Each scene shows the same named points in several views. A view is turned or mirrored, shifted and resized as a whole, has a little noise and may leave points out.
In the rows, 128 means zero.

Scene 1
View 1
big: [129 153 186 117  90 136 163 135 182]
kob: [172 122 160 154  88 135 179 130 157]
ligam: [161 113 164 125 133 193  99 163 134]
ged: [131 137 181 113  88 142 155 142 154]
Peg: [133 157 186 117 133 175 107 155 192]
fud: [111 166 205 114 114 141 103 159 180]
Gapim: [116 129 194  97  91 140 115 161 106]
ran: [125 149 195 125 120 143  86 168 149]
moref: [134 140 184 132 109 138 118 153 150]
makor: [153 161 182 159 125 136 121 146 199]
dalu: [159 157 172 153 111 145 172 126 222]
dil: [124 153 185 114  73 120 180 130 173]
View 2
ged: [ 93 154  41 141 175 179 123 188 115]
fud: [ 49 146  90  84 155 155 122 156 100]
Gapim: [ 76 184 104 139 192 169 107 162  73]
Peg: [ 61 135  53 101 160 168 127 143  93]
ligam: [ 99 148  63 111 214 187 137 102  82]
makor: [ 81 133  56  68 169 166 141 161 142]
ran: [ 66 161 104  82 186 164 125 141  99]
moref: [ 80 162  80 107 183 171 125 160 107]
dil: [ 67 154  51 138 145 166 112 216 119]
kob: [101 147  14 145 168 184 133 202 138]
View 3
ran: [ 91 108 117 169 180 135 137 119  99]
moref: [ 90 115 140 179 169 131 147 125 102]
kob: [116 130 153 157 113 147 164 157  71]
ged: [101 130 149 167 124 138 168 148  89]
big: [ 94 134 129 157 128 121 183 133 103]
ligam: [120 110 173 179 188 137 129 128  88]
dalu: [135 136 129 126 122 118 184 132  90]
makor: [125 118 114 133 153 132 153 122  87]
Peg: [108 127 142 160 167 115 164 117 112]
fud: [ 86 117 107 162 172 120 159 110 114]
View 4
Peg: [100 120  76 153 124 114 155 118 171]
kob: [157 111 101 157  92 139 155 142 120]
makor: [110 111  93 125 107 113 114 123 154]
ran: [ 81 131  79 143  86  84 147  99 151]
big: [131 119 108 157 127 123 151 104 147]
dalu: [142  96 107 137 132 140 119 136 156]
dil: [143 119 121 169 131 124 157  94 135]
ged: [143 120  99 163 108 129 167 123 131]
Gapim: [102 148  81 174  87  89 191  85 128]
ligam: [ 91 125  40 151  73 108 178 145 152]
View 5
dil: [119 150 124 138 138 150 162  80 100]
Gapim: [123 165 176 134 107 151 132 106 116]
ran: [103 150 162 136 101 128 123 110 113]
ligam: [131 149 176 116 116 152 106 131  96]
makor: [102 127 131 131 126 121 125 114  92]
big: [117 145 128 130 131 143 150  89  96]
kob: [128 135 137 133 166 159 142 116  97]
dalu: [110 124 109 120 144 134 138 102  77]
Peg: [116 148 144 115 108 137 126  99  90]
moref: [112 148 155 136 122 138 132 107 109]
fud: [103 148 146 131  99 122 133  94 104]
View 6
Peg: [148 128 148 139 121 106 100 163 127]
Gapim: [152 169 168 119  91 127 134 163 115]
fud: [134 120 147 113 106 106 111 162 112]
kob: [140 165 152 148 138 145  99 113 137]
ged: [144 163 144 139 128 140 107 136 139]
dil: [134 153 123 115 128 153 113 144 142]
big: [133 131 133 127 134 127 100 135 133]
ligam: [165 155 187 165 109  93 105 150 114]
dalu: [129 121 129 143 152 125  84 124 139]
ran: [138 139 169 129 111 110 117 140 110]
moref: [140 144 165 126 110 118 114 144 116]
makor: [123 117 154 134 131 107  94 125 118]

Which points are out of place in each view (at most two, in the order of its rows)? Write none if all are in place.
view 1 => ged, Peg
view 2 => kob
view 3 => moref
view 4 => none
view 5 => Gapim
view 6 => big, ran
